A landscape with many valleys, sampled at points; each row gives a point and its height.
A ball rolls from a point to the lowest of its 3 nearest points, and stops where none of them is lower. Distance is the straight distance between rows; heights are no part of it.
z_645 (h 361): [-38  28  40 -57  23  19   5 -44 -44  20 -15 -22  -2  15  -5   6  -4  -7
   9 -20  -4   3]
z_719 (h 96): [  0 -19 -28  10  -6 -15   7  22  18   3 -18  10  26 -34 -23  30   7 -21
  -8   2 -23  -8]
z_723 (h 488): [-35 -20  14 -34   9   5  20 -11 -37   4 -27   4 -22   6 -22   5  10  -4
   1   1   8  20]
z_43 (h 163): [ 41  10  42  28 -16 -36 -21  22  37   8  56  -7 -16   2  17 -44   4  29
  -3 -12  -6  20]
z_982 (h 401): [ 33  16  21  18 -22 -11 -28  -4  20  15  35   9 -19  19  20 -47  -9  45
  -7  -4  16  12]
z_541 (h 239): [ 25  13 -19  31  -5 -22 -14  -9  38  -5  12  17  11 -12 -28  19  -7  33
  -1  14   0   9]
z_102 (h 555): [  4   9 -56  12 -36 -20  15  14  44 -32 -29 -17  43 -43 -13 -13  74 -31
 -32   5 -12 -25]
z_667 (h 226): [-33 -18 -31 -20   3   3  23   3 -29  -1 -37 -25 -25  18 -25  13  36  -7
  12 -35  25  -1]
z_700 (h 547): [  0  -4 -50   9 -22  -6 -15  28  34 -26 -23  24  37 -28 -29  -1  42 -21
 -33   4 -16 -28]
z_108 (h 567): [  3   7 -53  17 -35 -14  -8   8  47 -32 -21  -5  45 -33 -27  -8  66 -24
 -40   3 -12 -28]
z_905 (h 557): [  4  18  20  -2 -14  38 -16 -15  -8  10  33   9  -3  -1  42 -25 -50  29
  21  20  -4   6]
z_101 (h 396): [  1  19  37   9 -29  47 -31 -16 -11  20  46 -10   4   6  44 -22 -53  20
  32 -12 -12   2]
z_657 (h 233): [ 36  19  -1  37  -3 -25 -15 -12  38  -1  25   8   6  -3 -16   3 -10  39
  -3   6   8  16]
z_485 (h 291): [-16 -11 -36   2  -8  -1  31  -1 -14 -11 -47 -42  -7   3 -20  29  25 -23
  10 -50  16  -2]
z_694 (h 421): [ -2  16  38   9  -8  44 -20 -20 -14  20  42 -15   2  13  52 -17 -55   8
  30   5 -11  -7]
z_178 (h 227): [ 39  -2  15  46   3 -40 -19  43  50 -31  55   8 -13 -11  -1 -27  -1  29
   9   4 -17  24]
z_246 (h 471): [ 36  -3  -8  47   8 -32 -39  16  58 -56  13  22   9   8 -19   4  29   6
 -34   9   2  -6]
z_377 (h 603): [  6 -19 -38   8 -17  -9  41  35  -7 -30 -46  -7  11 -30 -17  15  19 -37
 -20 -24  -2   1]
z_135 (h 468): [  4  20  45  13 -37  43 -40 -11 -10  17  45  -2  -3   2  32 -27 -55  27
  27 -20 -13  15]
z_2 (h 617): [  6   2 -48  14 -18  -7 -23  15  36 -27 -20  29  33 -19 -40   5  34 -13
 -35  12 -18 -19]
z_343 (h 202): [-10  -8  36 -21  22  13  14 -18 -23   8   4   8  -6   2  24   5 -31  -4
  -1  38   0  11]
z_323 (h 265): [ -4   7  57  -8  21  28   0 -38 -27  18  19 -21   1  23  30   1 -45 -19
   5  19   2   2]
z_765 (h 218): [  5 -18 -12   5   2 -22   4  -5  26  34  -7   5  16 -11  -8  31   4   0
  -2  14  -8 -13]
z_35 (h 81): [-30 -24 -15 -16   3  -5  17  -1 -22   7 -39 -18 -21  13 -20  10  28 -15
   0 -29  21   6]
z_418 (h 535): [ 33   0 -16  44  -9 -30 -40   2  53 -52   0  24  25   3 -27   8  39   1
 -40   4   1  -7]
z_165 (h 470): [ 14  17  16   3 -26  27 -26  -6  -5   5  30  21 -13   8  31 -39 -37  42
   6  11   5  12]
z_223 (h 271): [ 46   6   6  47   3 -41 -14  24  39 -27  40  14  -9  -6  -7 -11  -6  26
   0   4  -7  26]
z_221 (h 294): [ -9  17  60 -19  32  30 -14 -34 -43  18   9 -27  -7  55  13  -2 -42 -23
   3   7  13  -6]
z_813 (h 250): [ 11   0 -24  16  -5 -18  -6  -4  33  12  -3  13  22 -22 -24  29  -5  13
   1  17 -16  -4]
z_483 (h 531): [  8 -12 -52  11 -16  -9  30  47  10 -34 -44  -4  21 -26  -5 -10  35 -44
 -37  -7   0 -23]
z_769 (h 231): [ 21  14 -20  23  -1 -17 -12 -12  39   3   6  16  14 -14 -27  21  -6  26
   0  18  -8   5]
z_797 (h 217): [  3 -17  -5  -3   7  -9  -3 -10  23  34  -2  10  -1   9   9  11   0  14
  -3  32   5 -17]
z_449 (h 296): [-26 -10  36 -33  16   9  23 -23 -36   5 -18   2 -12   1  -6   8 -10  -2
  -3  10   2  22]
z_947 (h 336): [-11 -36   8 -15  12 -11   8  -3  -6  29 -19   8 -12  12   4  10   7 -11
 -14  18   9  -5]
z_402 (h 611): [  2  -5 -42  11 -18  -2  43  17 -12 -37 -57 -26   3 -23 -18  24  14 -30
 -12 -40   7   9]
z_930 (h 512): [ -3 -25 -21  13 -11 -11  32  22  -2  -2 -37 -17  12 -23 -18  30  13 -34
  -8 -31  -3  -1]
z_305 (h 368): [ -3   5  54   3  12  44 -26  -8 -37  29  42 -22  -5  53  37 -15 -53 -23
  22   8   9 -16]
z_470 (h 247): [ 43  16   1  46   3 -36 -14  13  35 -21  35  11  -4  -4 -14  -6  -8  31
  -1   6   0  29]
z_742 (h 215): [ 24  14  -7  16  -6 -16 -13 -21  36  24  20   7  -1   8   1  -5  -7  44
  -1  17   9  -2]
z_960 (h 270): [ -1 -18   7 -16  12   7  -4 -11  -1  22   3  19 -13  10  22  -1 -14  12
  -3  46   4 -10]
z_307 (h 369): [  1 -10 -47   7 -13  -3  -4  31  26 -16 -22  23  34 -30 -29   9  25 -22
 -25   6 -23 -21]
z_283 (h 340): [-36  13 -41 -44  30  13  40   5 -62  -9 -12 -10 -14  -4  -1  23  33  -6
  42 -24  18  -3]
z_80 (h 523): [-43  18  35 -46  19  10  20 -40 -38  10 -17 -14  -8   1 -11   7  -2  -1
  10 -14  -5  17]
z_817 (h 450): [  2  -8 -49   7 -16  -8 -12  27  31 -23 -20  26  35 -23 -32   7  28 -18
 -30   8 -18 -19]
z_367 (h 208): [-10  -1  43   7  -3  56 -37   2 -35  40  57 -18  -3  49  41 -19 -49 -14
  40  -2   1 -18]
z_495 (h 565): [  6 -18 -43   6 -18  -7  29  46   1 -32 -45   1  18 -29 -10   0  28 -44
 -30 -16  -4  -8]
z_838 (h 285): [ -3 -29  -3  -8  11 -17   5  -5  16  37 -11   6   3   3   1  18   8   2
  -5  20   0 -18]
z_972 (h 121): [ -6 -24  14 -21  17   1   5  -7  -8  19  -6  17 -11   7  18   3 -10   2
  -8  40   9  -3]
z_811 (h 371): [ -9 -18 -26   7  -8  -7  32   5 -12  -6 -46 -30  -5  -5 -23  26  24 -26
  -3 -45   9   2]
z_142 (h 273): [ -7   2  44   3   2  51 -32  -5 -35  37  51 -19  -7  50  44 -17 -54 -15
  36   3   2 -23]
z_97 (h 157): [ 43   2  26  43  -3 -41 -13  28  43 -12  51   3 -12  -9   7 -24  -5  31
   4  -3  -9  29]
z_505 (h 489): [  2  -3  10 -15   5  19  -3 -13  -4  14  15  21  -6   3  31 -14 -32  21
   6  42   3  -3]
z_452 (h 589): [  1  -9 -55   7 -24 -10   7  35  28 -26 -33   4  32 -30 -14 -10  48 -36
 -38   1 -10 -34]
z_243 (h 309): [ -4  11  62 -13  28  36 -13 -31 -41  23  19 -26  -6  57  21  -5 -47 -25
   4   9  12  -6]
z_326 (h 502): [  7  18  30   7 -15  42 -18 -17  -9  11  38  -5   0   4  48 -21 -55  18
  29   8  -9   0]
z_247 (h 290): [-35  10 -51 -43  22  16  32  11 -50 -12 -23 -14 -23   8  -4  22  37  -6
  43 -25  24 -13]
z_336 (h 375): [-37  31 -16 -48  37   8  53 -13 -67  12  -2 -12  -3 -12  16  26  29 -11
  41 -36  13 -13]
z_67 (h 320): [-17 -19 -26   1  -7  -5  25   1 -10   2 -44 -30  -9   8 -22  20  27 -18
   2 -45  13   0]
z_927 (h 288): [-15 -38  10 -23  13  -7  14  -2 -18  18 -19  12 -12  13  -4   7   8  -7
 -13  16  13   6]
z_788 (h 235): [ 12  -1 -16  10   3 -18  -5 -15  33  25  -2   7  16  -9  -9  24  -1  17
   1  17  -6 -10]
z_193 (h 370): [-14 -38  -1  -2   1 -19  20   3   2  24 -27 -10  -3  -1 -12  23  18 -21
 -11  -9   6  -2]
z_864 (h 284): [ -2  17  44  13 -29  52 -41 -15 -11  32  53 -17  -1  21  41 -23 -52  11
  35 -17 -10  -9]
z_635 (h 390): [ 36   4 -16  42   6 -30 -34  16  39 -42  15  31   6   2 -27   7   7  14
 -21  10  -1  12]
z_194 (h 356): [  2  -3  29 -11  13  23   3 -14 -16  11  12  10  -3   5  38  -7 -42  10
  11  40  -1   2]
z_52 (h 272): [ -2 -25   3 -12  14 -10   1 -10   8  28  -9  17  -2  10  10  14   0   5
 -10  34   6 -14]
z_266 (h 198): [ 16   2 -57  12 -24 -22  46  32  23 -37 -44 -23  20 -28   7 -17  60 -47
 -45  -2   2 -28]
z_136 (h 409): [ 14  18  10   5 -19  24 -25  -7   3   8  28  20 -16  12  28 -40 -31  42
   4  15  10   8]
z_655 (h 253): [  2  -7 -43   5 -10  -6  -8  20  30 -13 -17  24  28 -31 -36  21  12 -14
 -17  11 -23 -12]
z_36 (h 562): [ 13  19  20   5 -28  33 -28  -3  -7   3  35  12 -11   5  32 -35 -43  38
   9   3  -1  16]
z_720 (h 318): [ -2 -24 -26   9  -9 -15  29  28   5  -4 -31   3  24 -34 -19  28  10 -32
 -13 -11 -16  -6]
z_666 (h 686): [-44   5  26 -43  18   8  20 -30 -39   4 -20  -7 -15  -4 -19  10   2  -1
  11  -9   0  24]
z_592 (h 688): [ 20   5 -30  27 -11 -17 -40   2  46 -40 -13  26  28  -8 -33   6  40  -2
 -43   8  -3 -13]
z_438 (h 248): [ -9   2  53 -16  24  13  11 -35 -30  10   3 -12  -1  10  22   5 -36 -13
   3  24  -2  14]
z_964 (h 905): [ 20  12  42   9 -37  20 -40  12  -8   3  42  20 -18   7  26 -52 -33  39
  -4 -16   2  25]
z_410 (h 432): [-29  28  53 -47  27  20  -2 -48 -39  20 -13 -24  -2  31  -3   4 -18 -12
  -1  -7  -2  -2]
z_205 (h 404): [  1  14  39   7 -17  47 -25 -19 -14  25  48 -16   0  14  50 -14 -56  12
  35  -5 -10  -7]
z_665 (h 580): [  9  22  30   6 -30  43 -27 -11 -13   9  42   3  -3   2  37 -31 -52  31
  22   2  -8  12]
z_707 (h 256): [-21 -28 -17  -5  -4 -12  23   0 -13   7 -40 -26 -16   9 -23  21  31 -19
  -1 -38  17   2]
z_644 (h 508): [ 38 -13  -6  52  11 -37 -37  40  67 -56  34  16 -17   8  -2 -23  14  14
  -6  10 -14   0]
z_436 (h 196): [ 19  14  -6   7 -10  -1 -18 -16  26  23  19  11 -12  14  16 -20 -14  38
   1  23  15  -5]
z_494 (h 299): [ 17  16   1   4 -16   8 -24 -10  12  14  23  16 -11  17  23 -34 -19  45
   1  21  16  -1]
z_826 (h 445): [  1 -17 -44   7 -10  -8  10  38  14 -19 -26  19  27 -35 -20  11  23 -34
 -21   1 -19 -16]
z_671 (h 167): [-45  37  16 -65  35  14  18 -34 -54  23 -10 -19  -6   1   8   2  13 -12
  29 -37  -7 -13]
z_14 (h 348): [ 29 -17   4  51   1 -33 -34  51  68 -47  46  14 -19   5  -1 -36   5  21
   7   7 -27   6]
z_188 (h 354): [ -5   7  56  -3  20  41 -15 -20 -36  24  26 -26  -2  47  42  -9 -50 -23
  11  10  10 -15]
z_272 (h 274): [-17 -30  25 -26  18  -1  14 -11 -24  14 -16  15 -15   8   3   5  -2  -5
 -13  30   8  14]
z_619 (h 298): [  1  11  44   8  -5  43 -24 -16 -23  31  45 -21   3  30  52 -15 -50  -1
  35   0  -2 -15]
z_764 (h 197): [ 43  19  13  40  -7 -36 -12   0  35   2  34   3  -7  -1   2 -16  -8  38
  -1  -5   6  26]
z_82 (h 552): [  3   2 -55   9 -31 -11  14  27  36 -31 -30  -4  37 -34 -10 -13  61 -33
 -39  -1  -8 -33]
z_76 (h 222): [-11 -28  15 -20  18  -5   8  -4 -15  23 -15  18 -13   8   5   6  -2  -6
 -11  29   8   2]
z_69 (h 398): [ 13  -4 -57  10 -22 -15  36  41  17 -35 -46  -9  17 -26  -2 -12  53 -47
 -43  -9   2 -27]
z_376 (h 214): [ 22  15 -17  25  -6 -19 -11 -15  37  13  15  10  12  -9 -14  14 -11  33
  -1  14  -1   5]
z_225 (h 95): [-12   5  41  10 -12  53 -42 -10 -18  36  55 -20  -5  35  46 -19 -51   0
  39 -10  -4 -15]
z_373 (h 586): [-38 -14  -7 -37   9   8  20  -8 -39   0 -29  -3 -24   8 -22   4  20  -4
  11 -19  15  18]
z_93 (h 355): [-15 -37   4 -15   8 -11  12  -4 -11  27 -31   2  -9  11  -7  12  17 -15
 -13   4  10  -2]
z_285 (h 345): [-33  12  48 -39  22  10  16 -39 -41   8 -12 -12  -8   6  -9  11 -15  -9
   0  -2  -5  21]
z_192 (h 92): [ 34 -10   7  49   5 -40 -28  48  54 -45  46  20 -15  -2  -3 -24   2  23
   3   9 -18  17]
z_933 (h 536): [  5 -14 -53   7 -18  -7  16  43  18 -27 -35   7  28 -30 -15  -5  36 -41
 -34  -2 -10 -24]
z_846 (h 337): [ -2  11  57  -9  22  41 -16 -20 -39  26  25 -23  -3  58  29 -10 -50 -25
   9   9  12 -14]
z_40 (h 311): [ -4 -34 -12  12  -2 -20  25  10   8  18 -29 -10  12 -20 -15  34  13 -27
 -10 -13  -9  -2]
z_49 (h 510): [ 23   6 -32  29  -7 -16 -30   7  34 -29   1  32  17 -10 -41  16   6  11
 -23  17  -9   4]
z_965 (h 442): [ -3 -18 -27   9 -13  -8  36  14 -11 -12 -44 -24   3 -19 -17  28  15 -33
  -7 -39   3   6]
z_441 (h 279): [ -1   3  39  -7  14  22   5 -22 -19  10  14   0   1   1  43   1 -42   0
   9  33  -5   3]
z_628 (h 651): [-45   4  13 -44  14  11  24 -19 -44  -2 -22  -5 -16  -1 -21   7   9  -1
  13 -13   7  23]
z_883 (h 148): [ 15   3 -36  24  -6 -11 -30   7  39 -28  -7  35  26 -11 -43  13  17   5
 -30  14 -10  -9]
z_547 (h 68): [-44  -3   0 -48  13  12  26  -9 -44   0 -23  -3 -22  -2 -24   8  19   1
  21 -14   8  19]
z_652 (h 236): [ -6 -28 -17   8  -1 -16  22  18  11  12 -29   1  18 -30 -17  30  11 -27
  -9 -10 -15  -7]
z_832 (h 269): [-20  -5 -42  -7  -5   0  21  -2 -18 -11 -47 -37 -15  13 -17  26  32 -17
  15 -47  20  -7]
z_333 (h 281): [  2 -14  -3  -9   6  -1  -8 -12  14  30   3  16  -6  10  20  -3 -10  20
  -3  41   9 -16]
z_39 (h 438): [ 43   0  -9  48  13 -34 -33  27  46 -50  23  25  -5   4 -15  -4   9  15
 -19  11   0  10]
z_71 (h 374): [-27 -18  25 -33  11   2  18 -15 -35   6 -23   7 -17   6 -14  10  -2  -6
  -4  10   7  26]
z_340 (h 511): [  3 -18 -40   9 -15  -5  27  44   4 -22 -40   5  22 -34 -14  13  19 -40
 -23 -11 -13  -8]
z_444 (h 571): [ -1 -20 -31  11 -14  -8  40  28  -4 -19 -43 -15   7 -32 -16  23  15 -41
 -14 -29  -6   5]
z_107 (h 199): [  4 -15 -19   9   1 -17   6   2  28  23 -12   6  22 -24 -16  34  -1  -2
  -3  12 -20 -14]
z_116 (h 566): [ 27 -11  29  38 -10 -35 -24  52  60 -23  59  -1 -13 -17  -3 -42  -2  31
  13   9 -37  25]
z_795 (h 312): [-41  18 -32 -51  28  15  42   3 -60  -7 -13 -10 -15  -9  -1  22  26  -1
  46 -23  15  -2]
z_432 (h 533): [ 15  20  36  11 -37  39 -33  -5 -12   7  40   9  -8  -1  34 -37 -50  36
  17 -10  -8  18]
z_280 (h 280): [  9   5  -5  -4  -3   7 -17 -13  15  19  13  19 -12  15  24 -21 -21  36
   0  33  14  -7]
z_18 (h 622): [  5 -12 -43  13 -20  -4  40  33 -10 -40 -49  -9   6 -29 -14  14  18 -40
 -28 -28  -1   2]
z_138 (h 160): [ -1 -23 -16   8  -2 -16  14  11  19  17 -17   4  21 -26 -16  34   8 -17
  -6   1 -16  -5]
z_636 (h 816): [ 28  12  43  11 -34  10 -39  15   1   7  44  22 -20  12  25 -58 -21  37
 -10 -13   6  21]
z_302 (h 252): [-25 -12 -42 -20   1   6  22   0 -25  -6 -41 -31 -23  16 -18  17  34  -8
  19 -40  23  -9]
z_218 (h 516): [ 25 -16  12  43  -6 -34 -33  55  68 -36  52   1 -18 -10  -7 -47   2  30
  17  14 -36  16]
z_103 (h 289): [ 11   1 -32  20  -7 -13 -12   5  34  -3  -6  22  28 -23 -37  26  -1   9
  -7  18 -17  -2]
z_175 (h 287): [-22 -35  -6 -14   4  -7  20  -2 -17  15 -33  -6 -15  16 -17  13  25 -16
  -9 -15  17   6]
z_760 (h 224): [ 42  -3   1  50   9 -38 -23  34  45 -44  40  23 -11  -1 -10 -13  -2  20
  -5  10  -9  22]
z_356 (h 131): [ 38   4  36  38 -12 -40 -14  31  48  -8  59  -5  -9 -12  13 -38   0  29
   4  -5 -20  22]
z_339 (h 264): [-21  12  59 -29  25  15   7 -43 -38  12  -8 -21  -2  20   5  10 -26 -12
  -3   5   1  10]
z_152 (h 203): [ 19  14 -13  18   3 -19 -12 -18  40  20  11   6   5   0  -5   9  -5  35
   2  16   6  -3]
z_940 (h 642): [-35 -22  -6 -30   9   3  19  -1 -35   1 -34  -4 -29  12 -27   8  25  -6
   7 -21  17  15]
z_450 (h 599): [  3 -11 -37  12 -18  -3  42  25 -12 -31 -50 -20   5 -29 -17  22  13 -37
 -13 -37   2  11]
z_782 (h 204): [  0 -29 -10   3   2 -20  13   2  15  27 -19  -2  18 -18 -11  32   9 -18
  -6   2 -12  -9]
z_882 (h 286): [ 38  14 -10  40   2 -29 -20   9  34 -22  25  24   4  -8 -22   6  -7  29
  -5   9   0  17]
z_562 (h 585): [  8   5 -44  19 -29 -19 -21   3  46 -34 -23   8  42 -26 -34  -4  62 -17
 -43   2  -9 -24]
z_831 (h 376): [ 13   1 -36  17  -6 -11 -18   9  31 -15  -6  29  22 -20 -37  20   4   9
 -14  16 -15   1]
z_447 (h 447): [-46  20  -2 -55  18  12  33 -16 -50   0 -14 -10 -15 -10 -13  12  19   1
  39 -27   2   9]
z_744 (h 610): [-45   1 -28 -50  15  15  27   3 -48  -7 -24  -9 -27   3 -16  12  31   0
  33 -24  14   6]
z_409 (h 277): [-12 -22  28 -23  18   2  14 -15 -24  14  -7  14 -11   4  11   8 -16  -3
  -7  35   4  10]
z_578 (h 268): [-30   3 -57 -28  14  16  24   9 -38 -11 -36 -27 -24  19  -9  19  35  -7
  32 -34  26 -14]
z_563 (h 437): [-10 -31 -10   7  -3 -21  25   9  -4  16 -33 -19   2  -9 -15  27  22 -26
  -8 -27   3  -1]
z_308 (h 431): [-21  28  56 -38  33  29  -9 -39 -45  21  -6 -22  -3  47  -1  -3 -28 -17
  -1  -5   7  -4]
z_88 (h 76): [-44  33   2 -60  34  14  37 -26 -62  20  -3 -16  -5  -7  18  14  23 -15
  31 -43   5 -18]
z_324 (h 494): [ 33   9  37  23 -25 -13 -33  12  19  15  49   4 -18  16  26 -56  -5  36
 -16 -13  10  14]
z_239 (h 212): [-45  34  29 -62  25  15  11 -41 -49  20  -9 -22  -5  11  -2   5   3 -12
  20 -28  -6  -3]
z_123 (h 563): [-44   1 -17 -47  15  13  26  -2 -45  -5 -23  -4 -25  -2 -20   9  21   3
  33 -23  11  12]
z_146 (h 433): [ 38   3 -14  48   9 -31 -37  17  48 -55  15  30   2   6 -24   3  13   8
 -26   9   3   4]
z_26 (h 392): [-25 -35   6 -25  10  -5  15  -1 -22  15 -27   1 -20  10 -17   9  20 -10
  -9  -2  11   7]
z_496 (h 358): [  0  11  47   1   7  32  -7 -28 -19  20  31 -16   5  12  50  -8 -49  -8
  22  20  -3  -7]
z_117 (h 255): [-13   8  59 -24  25  15  11 -42 -32  12  -1 -17  -1  16  15  10 -31 -12
  -3  12  -1  10]
z_522 (h 220): [-47  27  -4 -60  29  10  37 -20 -56  12 -10 -13  -7 -16   0  15  21  -8
  38 -33   0  -2]
z_38 (h 257): [ -6 -33  -5  -5   7 -22   8  -4  16  36 -15   2   7  -2  -4  26   9  -8
  -9  12  -2 -15]
z_316 (h 504): [  6  -7 -57   9 -24 -14  25  36  28 -31 -38  -8  25 -29  -1 -16  57 -41
 -38  -3  -4 -33]
z_122 (h 183): [ 11  -1  -9   7   2 -10 -10 -20  25  30   4   9   5   6   3   7  -4  25
   0  29   7 -16]
z_727 (h 612): [  3   1 -47  13 -28  -8 -17  13  41 -31 -20  12  40 -20 -29  -6  54 -23
 -39   5 -14 -27]
z_222 (h 322): [-12  -7 -35   7 -12  -6  35   6 -11 -17 -50 -37  -6  -8 -21  26  23 -24
   3 -51  10   4]
z_625 (h 597): [  8 -14 -52   8 -20  -8  38  45   1 -42 -50  -5  10 -27  -5  -4  37 -43
 -36 -12   2 -14]
z_457 (h 509): [ 11  12   9   0 -14  24 -19 -10   3   9  26  18 -11   9  33 -34 -36  40
   8  24   8   5]
z_330 (h 232): [ 32  20   4  30 -11 -24 -15 -17  33  12  29   4  -7  11   3 -19  -5  43
  -2   3  14  10]
z_512 (h 677): [-41  15  24 -51  16  11  21 -31 -46   9 -16 -13  -9  -5 -14  10   7   1
  19 -22  -3  15]
z_829 (h 380): [ 37   9 -20  40   3 -24 -29  10  39 -38  15  31   9   0 -33  12   3  20
 -19  14  -2  16]
z_607 (h 310): [-10 -37   1  -2   7 -19  13  -1   5  30 -20  -5  -1   1  -7  22  17 -17
 -11   1   3 -11]
z_207 (h 583): [-45   8 -11 -50  15  13  28 -11 -46  -1 -20  -6 -22  -4 -15  11  22   1
  31 -26   9  14]
z_834 (h 456): [  4  13  30  -2  -1  35  -7 -21 -12  10  30   0   1   3  48 -13 -52  13
  24  26  -9   1]
z_641 (h 275): [-50  30  13 -60  28  10  25 -28 -51  14  -9 -17  -8  -5  -1  12  16  -5
  33 -32  -4  -3]
z_932 (h 626): [-39  -6 -30 -37  11  12  26   1 -39  -7 -27 -10 -27   8 -18  10  31  -1
  27 -27  18   2]
z_582 (h 292): [ 25  11 -21  31  -1 -20 -20  -2  35 -14   6  24  16 -12 -35  22  -3  25
  -8  15  -9  11]
z_42 (h 653): [ 14   4 -42  20 -26 -13 -31   4  44 -34 -18  19  37 -17 -37   2  53 -11
 -41   3  -5 -20]
z_961 (h 460): [ 41  -6  -7  52  14 -35 -40  28  51 -57  23  25  -4   9 -12  -9  17  10
 -17   9  -3   0]
z_260 (h 180): [-42  25 -18 -51  28  12  43  -8 -58   1  -9 -12 -10 -13   4  17  26  -4
  43 -30   6  -3]
z_800 (h 639): [ 13  -8 -52  10 -16  -1  46  35 -12 -51 -57 -10   3 -22 -13  11  21 -40
 -29 -28   6  -4]
z_306 (h 219): [ 40  19   2  38  -5 -34 -17  -4  37  -6  32   7   0  -3  -9  -2  -9  36
  -4   0   6  20]
z_160 (h 364): [-10   2  53   0  11  49 -28  -3 -44  32  46 -19  -5  58  38 -15 -57 -19
  32   6  14 -14]
z_190 (h 165): [ 44  11  29  41  -6 -40 -12  15  40  -1  46  -4  -9  -2   8 -27  -4  35
   0  -6   0  25]
z_610 (h 152): [ 13   5  -7   5  -2  -1 -13 -19  29  29  11  10  -1  14  11 -11  -8  34
  -2  28  12 -14]
z_584 (h 267): [-16  -4  43   1 -12  58 -47   8 -33  43  64 -11  -9  49  35 -19 -50  -4
  51  -7   3 -18]
z_544 (h 389): [  5  -3   1  -9   4  12 -11 -10   4  21  11  21  -9  11  27 -14 -26  28
   4  40   7  -9]
z_789 (h 144): [  5  -8 -32   8  -7 -10  -4  12  28   1 -13  18  29 -34 -27  29   3  -7
  -9  10 -19  -5]
z_359 (h 237): [ -5   3  48 -13  20  15  11 -30 -27   9   8  -7  -2   3  31   2 -39  -7
   6  32  -3   7]
z_187 (h 240): [-18  -9  42 -27  19   6  15 -25 -35   6  -6   1  -5   1   4  11 -22  -7
  -5  25  -1  18]
z_469 (h 238): [ 40  16  30  30 -16 -28 -22   8  32  11  45   2 -14  10  17 -39  -1  37
  -6 -12  10  18]
z_516 (h 321): [ 39  11  -8  45   7 -37 -24  20  39 -38  28  26  -6  -5 -24   3  -5  24
  -8   9  -1  21]
z_90 (h 544): [  7   3 -56  10 -30 -20  25  27  38 -30 -34 -16  35 -36  -4 -20  67 -38
 -37   2  -5 -32]
z_888 (h 325): [-33  26 -26 -48  35  10  56  -3 -69   3  -5 -11  -8 -14  12  26  26 -15
  44 -31  17  -7]
z_711 (h 108): [ 19  14  14   6 -24  17 -27  -5   4   4  31  18 -18  15  25 -45 -28  46
  -2  10  12  14]
z_527 (h 278): [ -8  11  61 -11  25  26   0 -39 -37  15   7 -26   2  36  25   1 -41 -25
   1  14   4   0]
z_124 (h 313): [ -2   8  47  -2  11  27   3 -28 -23   9  21 -14   1   9  50  -3 -49  -7
  15  21  -3  -5]
z_128 (h 596): [  7  10  14  -5  -9  28  -7 -10  -3   7  24  15  -8   2  40 -24 -40  32
  11  34   0   5]
z_818 (h 229): [ 34  21  13  24 -16 -17 -21  -7  28  16  34   6 -13  16  12 -34  -7  43
  -3  -2  21   9]
z_688 (h 149): [ 42  10  31  39  -8 -39 -15  23  42  -4  53  -6 -11  -5  12 -33  -3  30
   4  -7  -6  25]
z_329 (h 213): [ -6 -23  12 -16  14   5   9 -11 -12  17  -1  17 -13   6  21   2 -18   5
  -4  48   5   0]
z_934 (h 373): [  0   8  30  -5   5  30  -1 -19 -16   8  22   2  -1   2  44  -7 -47  12
  19  35  -2   0]
z_600 (h 234): [ 10  -8 -37  11  -9  -8 -13  16  32 -12 -12  26  30 -29 -35  23   6   0
 -12  14 -22  -5]
z_158 (h 412): [-31  32  46 -54  31  27 -10 -41 -50  26 -15 -23  -4  36  -6  -1 -19 -16
   3 -13   0  -4]
z_859 (h 359): [-40  35  36 -67  32  22  -3 -41 -48  33 -16 -20  -4  25  -6  -1  -7 -15
  11 -26  -5  -9]

Two balls start at each pair of points below. Name the first point that both come to, or write -.
z_340 and z_563 => z_719
z_158 and z_339 => -
z_42 and z_727 => -
z_402 and z_485 => z_35
z_285 and z_527 => z_438
z_582 and z_541 => z_376
z_846 and z_308 => z_221
z_834 and z_128 => z_441
z_723 and z_512 => -

For each start below, name the point where the ball stops.
z_410 => z_88
z_146 => z_356
z_813 => z_610
z_124 => z_343
z_495 => z_719
